Each scene shows the same named points in several views. A view is turned or mirrored, and shifted as a whole, has a little noise and may leave points out.

Scene 1
View 1
reki: [ -3   8 -23  22  15  -7 -14  -3   3   6  -9   1 -12   0  -2  -5   2   3]
lufi: [ -7  -5 -14  20  10  -2  -8  -4   7  -5 -14  -6  -1   7  -4  -6   7   6]
gelav: [ -1   5 -26   7   8  -8   6  13   7  -9 -13  12 -13  -2  -6 -18  11  -9]
nunut: [ -1  12 -28  11   4 -12  -1  16   8  -3 -17  12 -15  -3 -11 -19  12  -6]
zenu: [  3  21 -36  11  10 -17  -4  16   1   5  -9  20 -29 -11  -6 -20   6 -10]
Bafig: [ -6   1 -20  11   2  -8   1  13  12 -12 -20   3  -3   4 -13 -17  15  -2]
Rulo: [-11   2 -10  31   4  -5 -23  -4   9   3 -20 -10   3  11 -12  -3   6  12]
peka: [ -2   4 -20  28  22  -1 -18 -18  -2  11  -2  -5 -14   0   7   4  -7   8]
bedo: [  1   0 -28   3  16  -5   9   4   2 -10  -5  11 -15  -5   3 -13   7  -9]
sotek: [ -6  10 -22  21   5 -10 -14   6   8   4 -17   4  -9   2 -11 -10   7   2]
Nuna: [ -6   4 -20  19   5  -7  -9   6   8  -1 -18   2  -6   4 -10 -12   9   2]
ribef: [  7   0 -33  -1  26  -3  14  -3  -4  -7   5  15 -26 -11  13 -13   0 -13]
View 2
bedo: [  9 -14 -12  13   0  -6   2   2   5   0  -4   2  16   3   0 -10  -2  19]
Nuna: [ 17 -12 -28  14  -6  -3  23   5   5   8  12   7  15  -2   7   8   5  23]
sotek: [ 21 -12 -28  15  -7  -5  25   7   7   7  17   9  16   0   9  10   6  20]
lufi: [ 22  -5 -18  12 -12 -16  19   9  -1  -4   7   5  16  -6   8  18  -1  11]
reki: [ 14  -9 -24  15  -4 -10  22   3  -3  10   7   7  10  -9   1  13   3  24]
nunut: [ 16 -18 -27  15  -2   2  14   7  13   5  12   7  20  10   9  -6   4  24]
zenu: [  6 -22 -31  17   4   9  12   0  13  18  10   8  16   6   1 -12   7  35]
Bafig: [ 25 -12 -20  14  -9  -4  12  11  12  -7  10   4  22  11  16   0   0  12]
gelav: [ 15 -15 -18  14  -2   0   6   5  12  -1   5   2  19  11   7 -10   2  19]
peka: [  8  -5 -20  12  -6 -19  24   0 -14  12   1   6   5 -24 -10  24   2  24]
View 3
peka: [  7  -4 -21   6  21   9  24   5   1  -3 -14  14   3  24  13  -2 -13 -19]
zenu: [-14 -19  -8  -1  35  -2  18  18  11  -1   9  30   0  -3  -9  -3  -1  16]
reki: [ -3 -12 -18   2  18   7  23   3  -1  -4  -8  22  -1  12   5   0 -12  -5]
sotek: [ -6 -17 -22   1  11   8  28  -4  -4  -9  -9  27  -5  11   4   4 -17   0]
Nuna: [ -8 -19 -16   0   9   8  23  -4  -7  -6  -2  25  -5   5  -2   3 -16   8]
Bafig: [ -7 -24 -10  -5   4   8  15  -5 -12  -3   3  19  -9  -3  -8   6 -17  15]
bedo: [  2 -13   2  -5  17   5  -1   8 -10   5  11   4  -1  -5 -11   0  -8  10]
Rulo: [ -5 -17 -27   3   0  12  34 -14  -9 -10 -17  27  -8  13   8   7 -24  -2]
lufi: [  1 -15 -17   0   3  11  20  -8 -12  -5  -8  15  -7   9   3   5 -20  -2]
gelav: [ -6 -20  -4  -5  15   3   9   7  -5   2   8  17  -4  -5 -10   3 -11  16]
ribef: [  8  -6   8  -5  32   2 -10  21  -5   9  17  -6   4  -1 -10  -5   0   5]
View 4
Rulo: [ 24 -17  -5 -10 -19 -14  -7 -17  10   6 -14   4   7 -29  -2  -2  -2 -10]
gelav: [ 6  5  6  5  2 -4  1  5  6  1 -8  7  0  1 24  3  0  1]
reki: [ 13 -12  -1  -3 -13 -10 -18  -3   6  14 -11   2  -4 -14  16   8   1 -11]
bedo: [  1   3   0   6  -2  -9 -11   5   2   2  -1   4  -3   8  25   4  -1   0]
sotek: [ 18  -9   4  -3  -7  -7  -4  -4  11  10 -16   8   1 -20  16   5   1  -9]
lufi: [ 15 -10  -4  -3 -17 -16 -10 -10   7   2  -6   4   6 -14   5  -3  -3  -4]
ribef: [-14   8  -1  14  -1  -9 -21  12  -6   4   6  -1 -10  25  35  10  -1   2]
nunut: [ 12   0   9   3   4  -3   4   5  11   3 -13  10   2  -9  26   5   0  -3]
Bafig: [ 12   0   3   1  -3 -10   6  -3  11  -3  -8   9   9  -9  13  -6  -3   0]

Which points are out of place in each view (at most two, in the order of its rows)? Write - if all are in place.
view 1 -> ribef
view 2 -> Nuna
view 3 -> sotek, bedo
view 4 -> -
